Points on a hilly landscape, in no order, each with its height.
A ball rolls from a point to whichever of its 2 nearest points has the largest drop for the distance, and stops where none of them is lower. Distance is the straight distance between rows; heights are no part of it.
vazi: [ 20  13 -19   4  16   7 -20   5   3  15  -1  11  -3   9 -12  -3  -5 -10
  -9  -1   3  -5  -8   9   9 -12   8   4   3  11   6  -4   3   2 -12   6
   2   7   8  17  -4  -3  -6 -12  -8   2   4   8   6]  height 6.32
Mupe: [  3  -8  -5 -12   3  -5  -9 -12  15   3  -2 -15  -5  -4  -2 -20  -2  -2
 -13  -1   3  -2  14 -12 -14   5 -11   8 -10  -1  10  17  15  -5   0  -2
 -16  18 -15 -18   3  20  12  14   8   2  -2   2  -1]  height 4.77
zibo: [ 10  18  -6 -11  -2  20 -12  10  -3   8   8  30   2   4   1  -4  -8 -10
   0 -17   4  -6 -21  12  26 -13 -16  -4  14   6 -13 -17  12   7   0   3
   3   8  10  22  -5 -12   1  -7   9  -4   8   1  -1]  height 5.50
Gapa: [  0   2  -5  -9 -28  12  -7   1  13  -5  11  19   1 -11  -9   5   3  -2
  12 -16   8  -6  -3  -4  -1  -2 -10 -16   0   9  -7  -1  18  -9 -12  -9
  18  20   4   4   2   2  12 -12  13   3   6  -5   1]  height 4.82
sol: [-19  -3  11   6  16 -13  14   7 -12 -24   0 -24   2  -8  -1   6   5   6
  -4  19  -5  -8   8 -11  -9  19  13   6   2  -5   0  -2 -15  16   9   9
   8 -12 -10  -2   4   7 -16   3 -14 -10   9   3   3]  height 2.58
Tol: [ -3  -6   0   8  -4  -5  -4  -2   6   7  -3  14  -4  10  -2  -4   2   9
 -13 -17   4  -5   5   5  -4  -4   1  11  -3   9  -1  -8   2  -4 -12  -1
   8  -1   1  18 -31  -4   3 -14  -5   1 -18  -1  -4]  height 5.36
zom: [ 10   2  -3  -8   8 -13  -4   4  12  -6  -3 -22   7  10   7 -14   0  22
 -11   6 -14 -17   7   9 -16  10   4   8  -1   3  -2   8   1   8  10  -6
 -15 -11   3  15  -3   9   6   2 -16 -13 -14  19   2]  height 4.88
pasu: [-16  -5   8  -3   0 -13   9   3  -6  -8  -5  -4   4  -8   6   6   0   4
   4  11  -6  -2  10  -4   0  11   1  -3  -5  -1   9   2  -1   4   7   0
  -9   5   1 -16  16  11   6  24  10   2   7 -20  -5]  height 1.36
rik: [  9  -4  -5   1 -14   0   7   0  10  -5  -3   2   7   0   0  -9  -4  11
   7 -21   6  -4   0  14 -10  -5 -20  -8  -4  23  10   2  12 -10   1  -8
  -4   2   9   2 -17  -1   2  -8  13   8  -5 -12  -3]  height 3.87
nis: [  0   1   1  -1  14 -13  -2   0  -4   4  -2 -29   2  -9   8  10  11  10
  -4  15  -1  -3   2  -2   2  11   8  14  -5 -17   5   4   2   1   4   2
 -19 -14 -10  -7  10  12   0   9  -6 -11  -2  18  -2]  height 6.24
Vonar: [ 10   5 -13   1  15   0 -11   6  19  -1  -2  -2   4   9   5  -4   3  12
  -3  -8  -9  -1  -5   1  -2   3  -1   2  -5  13  -1   4  10  -1  -6  -8
   2   6  21   5  -4  -3   6   6  -6   2 -18   8   1]  height 4.25
liv: [ 12  17 -10  -6 -18  13 -11   4   6  16   1  24  -2   2   5   0   4  -9
  -6 -22   9 -10  -9   9  12 -11  -7 -11   3   9 -13  -7  18  -1 -10  -3
  11  14  11  20  -9 -14   7  -9   9  12  -3  -3  -9]  height 5.20
Muza: [ -4   1  -3  -3  10  -6  -4   0  20   6  -5  14   1   3   3  -7  -2   3
  -6  -1 -13   8   2  -4  12   2   3   2  -5   1  -2   4   4   5  -5  -5
  -1  10  27   1   5   0  19  16  -2   0 -19  -1  -1]  height 3.99
putu: [  0  -2  -3  -3  14 -11  -7   3   8 -10   5  -2  10  17   6 -20 -10  10
   4   2 -18  15  -5  11  17 -10 -10   8  10   9  -2  -9 -10  18  13   0
  -9 -19   9  13 -21  -4  -5  -5  -5  -9  -4  16  -1]  height 4.96
Zag: [-17   4  12   4  11   4  12   6 -18 -15   4  -7  -1  -6   0  15  -1  -8
   3  15   0   1   3 -16  -2   4  20  -1   2 -12  -7  -4 -17  16   2  10
  17  -5 -13  -9  12  -3 -14   5 -11   0  15  -7   3]  height 1.80
Gulir: [ -8  -1   1   5   2  -1   6   2   5   8  -5  21  -2  -2  -2  12   4  -5
  -1   0  -1   6  -3   1   8   3  10  -8  -2   0   3  -2   0  -7  -3  -2
   5   8  28   7  12  -6   7   7   1   6 -16 -14   1]  height 3.57
Raf: [  1   7  -7  -6  -8   5  -7  -1  13  14   0  28   2   0  11 -11  -6  -4
   5 -16  -3  14  -6   5  23 -15  -5  -7   5   7 -15  -5   6  10 -11  -6
   7  11  24  11 -11 -18  17  -2  11  15  -9  -7  -6]  height 4.80
Roru: [ -4   0  -1  17  14   3   5   9  -3  -7  -1   4  -5  12 -10  16  -5  -6
   4   6   1   3  -1   2  -5  -3  23 -11   3  11  -1   0 -15   3  -3   4
  12  -7  15   2  12 -10 -12   2 -14   0  -5  -8   7]  height 5.84
bebal: [ 12   7  -7   3   0   0 -10  -9 -10  14  -1 -16  -8  -8  -3  -1   5  -7
  -5   5   8  -3   1  -8  -1  -2   2   9  -5 -17   8   1   0  -7  -4   6
  -9   3 -31  -9  -2   9  -9  -7  -1   3  19  15   0]  height 5.63
Rak: [ -3   5  -2   7  -5   8  -4  -4  -5   6  -2  19  -3  -1  -8  13   2  -8
  -6  -9  13  -7  -2  -6  -2  -5   2   4  -9  -1  10  -7   7  -8  -9   7
   5   9  -9  -4  -4   2  -7  -5   5   8   6 -12  -3]  height 3.79
taf: [  3  -2 -10  -9 -19   6  -2   7  -4  -5   3 -21  -3  -4   7  10  10  15
  11 -14   6 -22 -10  -3 -15   7  -2  -5  -7  -1  -9  -2  15 -12 -12  -8
  13   3 -20   4 -10   0   3 -14   3  -3  -1   9   3]  height 3.45
siz: [  3  16   7  -4   1  17   1  -6 -11   1   3  11   6 -13   2   4  -4 -17
   7   5  10   4  -6 -13   9  -4  -6  -5   0 -21  -7   3   1   4   5   4
  -6   9 -11 -20  24   3  -6  12  10   7  23  -8  -5]  height 4.33
libe: [  0 -10  -7  -5 -11  -8 -15  -4   9  10   4  -8  -9  -7  -5  -5   4  -3
   1   6  -8  17   8 -18  -3   2   4  -1   2 -13  -7   7   2  -8  -8  -2
  11  10  -3  -4   0  -6  15  -4  -6   2  -9  15   7]  height 1.11
kade: [  1   4  -5 -16 -19  -5  -6 -11  -1  19  -5   8  -2   1  19 -15   1   2
  -3  -9  -6  -4   4   0  14  -8 -12   4  -3 -10  -6  -6   7   3   1   2
 -11   5 -11  -3 -16   5  14   2  14   4  10  -5 -15]  height 3.55
kiv: [ 12  10   2  -7  -5  12 -10  -2   0   2   8  25   5   6  -9 -20  -7  -9
  -6 -16   7  -2   0   5   7  -8 -26  -1  10   7  -4 -10   7   0  10   1
  -1   4  -2  15 -14   0  -4 -14   8  -5  12  -3  -4]  height 5.77
Numi: [ 11   5  -3   0   5   9   1  11  -5 -20   6 -14  11   0  -6   5   2  13
   8  -9   4 -18 -10   4 -10   5  -2  -1   5   3   1  -3   4   3  11  -1
   9 -15  -5  15 -12  -4 -20 -24 -10  -7   5  12   3]  height 5.30
mogi: [  8   5  -7 -10 -21  10 -13  -2   0  -5  13   6  -3  -9 -10  -7   0  -2
  12 -13   2   1   3 -13  -2  -7 -10 -12   8   0  -8  -4   6  -2  -4   0
  19  10 -17   0  -4   8   2 -19   5   1  25   2   7]  height 5.49
bot: [  8  12  -3  12   8  13   3   7 -13   4  -2 -10  -2  11   1  12  -2  -2
   3   6   8 -18  -7  16  -5   1  10  -4  -2   8   2   0 -10   1  -4   6
 -11  -8  -7  -3   9   1 -16   3  -7  -6   7  -8  -4]  height 2.26
bimib: [ 14   1  -2   6   1   5   2   3   7   1   2 -13   3  -7  -7  -3  -1   4
   8   3   5   4   1  18   1   2 -13  -3   5  16   8   6   0  -9  -1  -8
 -16  -4   7  -8   6   4  -2   2   3  -8   4   7   3]  height 3.74
mivo: [  3  10   6  11   7  11   6   2  -7   9   3  25   1   2 -19  11  -6 -22
  -7   5  12  -5 -12  17  10   4   1  -7   4   4   8  -5  -8  -6   4   9
  -8   3  17  11  18  -6  -9   4   3 -10   3 -10   3]  height 4.93
senak: [-13   1  19   8   0  13  15   1 -21 -22   9 -19   6  -7   2  13  11 -10
   3  14  14   6   1 -19 -13  10   8  -8  -4 -13  -5  10 -10   9  11   4
  18  -6 -18 -17  12  -5 -25  -1  -5   8  12  -7   1]  height 2.52
Ton: [ -5   4   5  -2   8  12  10   1   1  15  -3   8  -6 -15   0  12  -7 -12
   7   3  -4  11 -10   3  17  -5   6   4   1 -10  -9  -2  -1  -1 -16  -3
  -6   8  10 -10  20  -3  15  16   1  -7  -4   7   5]  height 5.13
Maku: [  0  -3   6  14  10  -7   7  -2   4  -5  -1  -9  -3  12  -3   1  -2   0
  -9  14  -3   8  12   1 -11   5  11  -2   4   5  -7  10 -15  -1   3   0
  -1 -10   9  -2   8  -4  -1  13 -16  -7 -13   6   4]  height 5.53
Mag: [ 13   5  -7 -10  -3  -9 -14   1   3  16  -5   5   0  11   5 -18  -1   4
 -13   5 -11 -18   5  18   8   0   0   6   6   7   0  -2   1  11  -3   0
  -9   1   5  21  -6   9  13  -6  -4  -8   3   1  -2]  height 4.35
zufo: [  4   0  -5   1  10  -5 -10   9  -1  -1   6  14   5  10  -6  -9  -6   1
   1  -3  -5  11  -9  16  21  -9 -11   5  17  11   8 -14  -3   6  10   0
  -1 -11  10  21 -19 -10  -6 -18   2  -5   1   5   2]  height 4.64
Pinu: [  8   5  -5   4  -9 -10  -3  -3 -11   8  -2   4  -2  -4  -7   7   4  -9
   1  13  -4   9   4   1   9  -3   6  -7  11 -10  13   0 -12  -6  16   8
  -6 -11   1   1   8  -7  -8  -7  -1  11  13  -5  -2]  height 2.19
tabaz: [ -7  -8  14  -4   9 -10  14   9  -3 -12   3   1   4  10   1  -6  -5   1
   0  16 -18   5   0  15  18   8  -1  -4  14   8  -3  -6 -20   8  18  -4
 -13 -18  15  10   4  -2   1   9   0 -17   1   0   1]  height 5.46
ziv: [ -6   5   1   6   0  14   5   3  -8  10   0  33  -3   0 -12  11 -15 -17
   5  -6   7   3 -12  12  16 -17   7  -5   4  11   3 -10  -5   3 -15   7
   2   4  12   7   6  -6  -2  -4   6   1   8 -14   4]  height 4.58
Pevo: [ -8 -13  -1   1 -14 -13   3  -5 -16  -4   2 -18  -5  -9   2   8   7   1
  14  15  -8  15   7  -9   3  -3  11  -8   4 -15   3  -2 -13  -4  13   7
   7 -10 -12 -11   2  -8 -10  -8   1  14  12  -1   1]  height 1.56
Ledez: [ -7  -2   2  -2  15  -3   7  -1  -4  -1  -1  13  -7   0  -1  -1 -19 -13
   5  10 -20  25  -5  -3  19 -20  19   3  13  -4  -4  -7 -22  18  -2  10
   4 -16   5  -1   1  -9   4   3  -9   3   4   8   8]  height 4.39
Kup: [  2   2   0  -3   1   2  -6 -10  12   1  -3   4  -1   9   5  -9  -7  -7
  -3   5   4  -3  12  -8 -19  -1   4  -7  -7   3  -6  19   7   4 -10  -5
  -4  24  -2 -18  22   9  12  24   4  11  -8 -17  -1]  height 3.54
zel: [ -3  -5   7  -7 -12   1   2  -1  -8   2   0 -12  -3 -14   2   3   4   0
   5   1  11 -14   4  -2 -11  13  -9   0  -8  -3   8   5  10  -6   0  -1
 -12  12 -20 -18  15  17   3  12  15  -2  12 -13  -2]  height 2.35
zif: [ -7   3   6  11  13   9   6   1  -4   2  -3  12   1  -2  -6  21   5  -3
  -5  -9  14   5 -10  -4   8  -2   0  10  -9  -4   8 -10   7 -11  -3   5
   3  -4   4  -3  -5  -5 -15  -2   1   2  -6   0  -4]  height 3.28
Roz: [  1   4  12   2   7  12   3  -7 -12 -12   6  -7   7   7   2  -4   0  -1
   5   1  -4  11  -6  -8   9 -14  -3   9   6 -13 -15 -10 -13  10  13  11
   8 -23 -17  -3 -16  -8 -22 -14  -6   3  11  12  -4]  height 3.25
nugo: [  1   0   4   1   4  -5   2   1   7   3  -5   1   0  -8  -4  14  10  -5
  -1  10  -3  10   3  -7   5  12   7  -8   5 -12   5   8   2 -11  13   0
  -3  -2  22  -3  26  -6   4  14  -3   2 -13   0   2]  height 3.17
subem: [ 14   7  -5  -2  13  -1 -14   7  -4 -12  10   2  10  10 -10 -15  -3   3
  -1  -4   0  -4  -6   6   3   0 -11   7  16   1   2  -9  -2   9  17   5
   4 -15  -1  27 -20  -8 -15 -27 -10 -10   7  16   5]  height 4.95
kazez: [ -4  -1   1  -8 -16   6   1  -4  -2  20  -1   9  -8 -17  -1   4  -5  -8
   4   0   2  -5  -2   7  13  -2  -5   2  -4  -2  -1  -4   6  -5 -18   0
  -8  19  -3  -9  11  12  18  10  14  -6  10  -5   2]  height 5.58
Nukop: [  4  -3  -2  -2 -13   3   4  -4   2  -3   1  -5   4 -12  -3  -2   1   1
  12  -7   8   5   0   3  -4   1 -20  -7  -2   4   9   3   9 -13   4  -5
  -6   4  -5 -15   3   6   0  -2  17   4  11  -7  -2]  height 3.16
Filu: [  0   2  -5   2  11 -14  -2   5  -5   2  -4   0  -1  -8  -1  15   6  -2
   0  14 -13   9  -3  -3  15   5  18   2  10 -14  12  -6 -11  -2  13   8
  -1 -14  13   9   9  -6  -4  -4 -11   2   1   5   2]  height 2.68
fano: [  3  -5   2  -4  -9   8   0   2  11 -12   9   2   7   2  -1 -10  -2   9
  11 -14  -6  14   3  -7  -5  -4 -15  -6   6   5 -14   3   2  -5   3 -13
  15  -1   1   0 -12 -11   6 -11   0   2  -5   8   3]  height 3.14
pize: [ -4  -9   2  -2  -7   1   5  -8  13  -2  -2  -1  -5   9  13  -9  -1  10
   1  -9   4 -10   5  -2 -24   7  -3  -4 -15  10  -7  14   8  -2 -14  -9
  -1  18   2 -14   3   5  15  19   8   7 -21 -13  -4]  height 2.70
Meni: [ -9 -13   5  -3  -3  -2   2   3   7  -2   5  -5  -2  -3   5  -1   3  10
   7   0 -13  14   2  -8   2   2   0   2   0  -4 -13   1  -4  -2  -7 -11
  10   2   3  -6  -7  -7  12   1  -4  -4 -13  12   3]  height 2.20
gurov: [  8   3 -12  15   6   2 -13   4   0   2  -2  12  -2  24 -10  -1  -3  -4
  -6  -4   5  -6  -2   7  -7  -7  12  -8   2  17   7   1  -5   3  -3   8
  10  -3  13  15  -5 -11 -14 -10  -7  10  -4 -11   3]  height 6.11
bozis: [-18  -7  19  11   2   7  19  -2  -1  -9   3  26  -1 -10 -16  13  -8 -23
   4  11  11  23   4  -2   6  -4   0  -6   6  -2  -1   0 -11  -4  -4  -7
   7   5   7  -8  21  -6  -2   2   3  -5   4  -8   5]  height 4.67
nupi: [-10 -10  -3  -6 -18 -15  -4   1   5   8  -4   7  -5  -6   2   5  12  14
  -4  -5  -5 -16   5  -2  -3  13   9  -4  -7   5   9  -1   8  -9  -8  -4
  11  13  10  10  -4   9  16  -3   3   2 -13 -15  -1]  height 6.00
nav: [-12 -11   2   2 -18  -5   1  -2   5   8   0  12 -10 -13 -10   8   4  -3
   1   2   5  -8   6   0  -6   7   7  -7  -7  10  10   1   6  -7 -17  -3
   7  23   2  -3  12  15  17   2   8  -2   0 -16   6]  height 5.98
zupu: [ -2   3  -2  -8 -11  -8  -2 -11  -6  16  -7  15   1   5  11 -13  -7  -4
  -1   2 -10   2   9   0  11 -14   0  -4  -3  -4   0  -4  -5  11   0   7
  -9   4  -3  -9  -1   9  11  11  10  12  13 -22  -8]  height 3.04
parev: [  1  -3   1   1   3  -7  -6  -9  -9   7   2 -31  -4  -7   1  -1   5  -4
  -6  18   1   4   4 -13  -4   3   6  13  -4 -24  -2   5  -7   3   0   9
  -8  -8 -23 -12   1   4  -5   1 -10  -5   5  23   3]  height 5.99
fef: [-11 -14   2  -8   3 -10  -5   3  -1  -9  -1 -27  -3  -9   6  -5   3  17
   1   5  -5  -8   4 -15 -18  16  -1  10 -11  -4   5   5   7   6  -7  -2
  -2   9 -21 -14   0  18   5  11   0 -10   1   7   5]  height 5.57
doni: [  7  -3 -12  -2   4 -12 -14  -9   8  14  -7 -10  -6  -7   0 -11   2  -2
 -13   2   1   3  10  -1   1  -1  -5  15  -8  -6  17   6   7  -9  -1  -1
 -19   6 -12  -7  -7  16   7  -1   5   0   3  10  -4]  height 5.19
boke: [ -2  13   4  -4   0  19  10  -5  -9  16  -4  14  -4 -15   6  18  -3 -21
   3   3   7   8 -16  -7  14 -10   5   1  -2 -26  -6   0   4  -4  -2   4
  -7  11   4 -12  25 -10   3  16   8   8   4   0  -2]  height 4.76
zok: [-11  -4   8   4  11  -4   8  -3 -12  -3  -2   2  -3   1   1   4  -4  -4
   0   7 -11  13  -2  -5  16 -13   9  15   6 -14  -3 -13 -18  11   1  10
   4 -18 -11  -2 -14  -5  -7  -6  -7  -1   8   9   0]  height 3.85
Tugaz: [ 26   8 -20   1   9   3 -10   1  18   4  -6  -7   2  19   7 -17  -3   8
  -9 -13   5 -11  -3  17 -13  -8  -7   0  -6  24   4  10  14  -3  -5  -7
  -9   4  10   9 -11  -2   1  -3   1   8 -12   5  -1]  height 3.81
fud: [  4   7  -5  -9  -7  -5  -6   7   2  12  -5   7   0   3   9   9  17  13
  -9  -7  -3 -25  -6   5   0  12  10  -3  -2  -3  -3  -6  10  -7   0  -2
   6   4  11  24  -3  -1   8  -5  -9  -2 -16  -2  -7]  height 5.79
vibib: [ -9 -15 -12  -3 -17 -13 -11  -6 -10   4   1 -15 -11  -4   4   2   7   5
  12   7  -7   6   3 -18  -7  -2  10  -1  -3 -16  -1  -5   0  -4  -4   9
  17   7 -13  -5  -9  -7   0 -11   0  12   3   2   4]  height 2.30
Sibu: [  6   4  -6   2  -9  15  -1   5  -7   2   1  -5  -1  12   4   7  -1   3
  14  -6   1 -11  -4   9  -3 -10   4 -12   0  11 -10  -2  -5   1  -7   0
   5  -5  -7  -3  -1  -6  -7  -7  -3   4   9  -7  -4]  height 1.47
bolo: [ 18  -1 -18  -6  -3 -14  -3  -5  10  -1 -11 -19   2  14  15 -17   2  17
  -9 -12  -1 -19   3   9 -30  -3   1   8  -9   7   7  10  14   0   3  -3
  -6  -6  -8  11 -21   5   2 -11  -5  10 -16   3  -4]  height 3.15
feg: [ -3 -17  -2 -18  -2 -11  -4  -3  13  -4  -4 -27  -4  -6   7 -15   1  15
 -11  -6   1 -10   6 -15 -24  20  -7  10 -12  -4  13  18  20  -6   2  -7
 -14  11 -14 -11   0  17  15  13   5  -8 -16   7   4]  height 5.18
volo: [-17  -5  20  14  -4   9  18   5 -17 -10   7 -18  -4  -9  -1  16   3 -10
   4  12  21   1   3  -6 -18  11   3  -6  -8   3   1   7  -9   2  -9  -2
   7   2 -22 -21  14   8 -15   9  -2  -6  11 -11   5]  height 3.19
bom: [  1  -7  -8   4   0   0  -6  -3   7   0  -3  -5  -2   1   2   0   7   9
  -3 -22  13   2  -3  -9 -11  -3  -7  12 -11  -1   3  -3  17 -15 -10  -4
   8   1 -12   0 -25  -2  -1 -13   3   6 -13  12  -2]  height 4.87
viza: [ 16   2  -6  -8  -8   0   6   0   3   3  -7 -16   2   6  14  -6   7  12
  -7 -12   8 -29  -2  15 -22   5  -8   6 -10   5   5   8  16  -8   3  -7
 -17  -2 -13   4  -7  11   6   1   2   1  -8  -1  -7]  height 2.50
felu: [-13   2   3   6   0  -2   8  -1  -5   5  -7  39  -5  -4 -14   7 -16 -22
  -5   8   3   9   2  -1   6 -10  16  -8   4   1   6   1 -10   5 -11   3
   7   9  17   6  20  -2   9   5   0   5   4 -18   8]  height 4.09
Nem: [ -3   5  10  12  19   8  14   8  -8  -6  -4  -4   4  -2  -1  15   5   4
  -3   1  11  -8  -9   9   2  10  -3   9  -7   2   7  -5   1  -3   2  -1
  -8  -9   2  -3   3   7 -15   5  -1 -13   0   0  -4]  height 2.80
zanek: [-12  -4  13   7  20  -6  10  -1   3  -2  -7 -18  -1  -9   3   7   7   1
 -15   9   8   6   5  -7  -2  17   0  12  -9  -8   7   9   3  -5   3  -3
 -18  -2   4 -18  19  13  -3  25  -2 -15 -11   9   0]  height 6.46
rakel: [  1  -2  -1   1 -10  11  -8  -4  16  -4   7  23   3   0  -9  -5  -4  -6
   5 -15   7  14   4 -11  -5  -9 -10  -7   0   5 -11   4  11  -6 -10 -10
  16  16   4   0  -5  -8  11 -10   5   9  -4  -2   2]  height 4.07
Mig: [  1  -5 -14   2 -22   6  -4   1  -3   3  -2 -15  -6   8   7   7   6  11
  15 -13  -1 -17  -1   6 -15  -7  11 -10  -5   8 -10   0   1  -5 -13   0
  17   1  -8   7 -13 -10  -2 -18  -2   9  -4  -1  -2]  height 2.51
baref: [  9   6   2  -7  10  -8  -4   5   1  -2  -2  -2   8  10  -1  -9   2   8
 -13   9  -6 -21   6   9  -3  15   0   4   4   1   6   2  -1   5  14   0
 -15  -8   7  15   5   9   3   6  -6 -16  -4   1  -2]  height 4.61
fonu: [  1   1  -4  -2  -8  -5  -4  -3  16   8  -4  21   4  -1   4 -17  -2   1
  -3 -16   0   5   3  14  12  -3 -20  -2   0  15   4  -3  11   2   2  -6
  -3  11  24  13 -14  -6  12  -3  15   7 -10 -12  -9]  height 4.40
bomu: [  1   0   5   9  10  -2   9   2  -3   9  -3  16  -2   8  -4   3  -5 -16
  -6   8   2  12 -10  23  19  -2  -2  -2  11   5   7  -5 -12  -6  11   3
 -16 -12  23  10   6 -16  -7   6   1  -4  -8  -4  -1]  height 5.16
der: [  5   4   4   1  -4  10   0  -4  -9  -7   7  -7   4   6   0  -5   0  -2
   5   2   0  -1   4 -10 -11  -4  -2  -3   3  -9 -16   3  -8   6   6   6
   9  -6 -18  -7  -2  -3 -10  -4  -7   3  11   3  -1]  height 2.49
rolos: [-16  -9  11   4   2   7   7  -2  -1  -2   1   1  -1  -5   1  10   4  -1
   1  -1   7  16  -3 -15  -1   4  -5   6  -9 -10  -4   1   5  -9  -6  -4
  10   4  -5 -15   0  -5   1   7   3  -1 -10   2   1]  height 3.01
mena: [-14  -4   4   0  -3  -7   9  -5 -10  -2  -5  12   2  -4   6   2  -7  -9
  10   9  -6  16   4  -9  11  -9   7  -7  -3  -9   5  -4  -9   7   6   4
  -2  -2  -2 -18   9   0   0  11   9  17  12 -20  -5]  height 2.29
Sadi: [ 11   5  -1  -8   3   2  -8  -5  14  -3   1   0   6   6  -5 -16  -3  -3
  -9   1  -5   0  12 -13 -12   5  -9  -2   0  -1  -3  15   8   0  10  -2
  -3   7   1  -7   5   6   7   9  -1   4  -2   0  -1]  height 4.26
Leko: [  1  -2  -3  10  17 -16   1  -2   9 -11  -2 -16   0  20   3 -10  -5  13
 -12  11 -11  -2   9   4 -17   2   9   8  -1   7  -6   5 -10   9   6   3
  -6 -14   9   9  -8   1  -6   3 -20  -9 -18  16   5]  height 5.21
musa: [  4  10  10  13   3  11   7  -1 -11  -5   7   1   2 -10 -14   8  -2 -17
  -1   8  20  -1   3  -4  -6   8  -1  -8  -1  -1   6   7  -9  -1   3   5
  -3   2 -13 -14  20   5 -16   4  -1   1  19  -9   2]  height 3.80
Lokim: [  0   4  -3  -1  -2   1  -1   9  -7  -8   0   3   6   9   0  14  12  14
  -3  -9  -1 -21  -5   2  -8   7   9  -5  -1  -1   2 -10   4  -6  13   2
  13  -8   9  22 -10 -10 -13 -15  -7   4  -7  -5  -6]  height 5.60
kativ: [  3  -5   5   5   2  -1  14  -2   2  -5  -5 -16   0   7  11  -2   1  14
  -9  -6   7 -12   4   9 -24   7  -3   4 -11   9   3  10   6  -8  -3  -4
 -15  -2  -4 -11  -1   9   0  16   1  -4 -16  -6  -3]  height 1.77
tizom: [-14  -2   8  -8   6 -14   8   1  -4 -20   2 -34  10  -1  10   3   9  17
   7  19 -21  -8   5 -14  -6  11  14  -1  -1 -12 -10   2  -8  17  17   6
   3 -13  -6  -3   6   3  -7  14 -10  -3  -4  10   2]  height 3.18
vur: [ -2  -5  21   3   8   2  16   2  -5 -15   6  -9   6  -6 -10  -4  -3  -2
  -1  12  -3  11   5   5  10  11 -11   2  12   0  -3   5 -16   2  13  -4
  -7 -17  -1  -5   4   5  -4   1  -4 -20   9   9   2]  height 5.51
vogid: [ -5 -10  -4  -3  -3   2  -1   1  -4 -13   0 -25   3  -2  10   2   6  19
  14 -14   0   0 -11 -12 -10  -2  -7  10  -9  -8  -9  -4  12  -2  -6  -3
  17  -6 -20  -6 -21  -5  -7 -13   2   4  -1  16   0]  height 4.23
dal: [-13 -10  17  14  10   1  21  -1  -5 -16   1  -1  -4  -3  -5   8  -3 -12
   4  15  -1  30   1  -3   9  -2   5  -2   9   1  -3   3 -23   2   6  -3
   4 -16   0 -14   9  -8 -10   6  -3   1   5   2   4]  height 5.15
remo: [  2  -1   5   7   6  10   4   9   0  -7  10   8   2  -8 -16   4  -7  -4
  12  -2   2  11  -9  16  19  -3 -14  -1  10  16   7 -10  -6  -5  -2  -3
  -2  -6  10   5  -2  -1  -7 -11   5 -13   9   5   9]  height 4.24
Bem: [ -5  -5  -2  -1   7 -12  -3  -3   9   4   0  11  -1   7   4 -14 -13  -2
   3   4 -23  26   5   1  20 -17   3   3  11   6  -4  -4 -17  15   1   3
  -2 -11  14   4 -13  -6  11   1  -5  -1  -3   8   3]  height 4.81
ravu: [ 10   2 -15 -15 -19 -12 -13  -2   1  14  -4  -7  -3  -2  14 -11   7  12
   1  -5  -9 -17   3   7   2  -3  -4   1   1  -1  -2  -3   9   1  -3  -3
  -5   3  -9  12 -12   8  15 -12   6   3   8   1  -7]  height 4.00

Two balls start at each pair of points below. Name the first point that both come to, or write never.
zibo and gurov | pasu
Bem and Tol | Sibu
nupi and Mag | never

Call two points neighbours if one is among the 2 nearest of the other. Go from one point of each pair to the other, from neighbour to neighbour, staying as low as possible. Name the highest point that can't be avoided.
libe and pasu | putu
Sibu and libe | zif
Pevo and kativ | Vonar
libe and Pevo | vibib
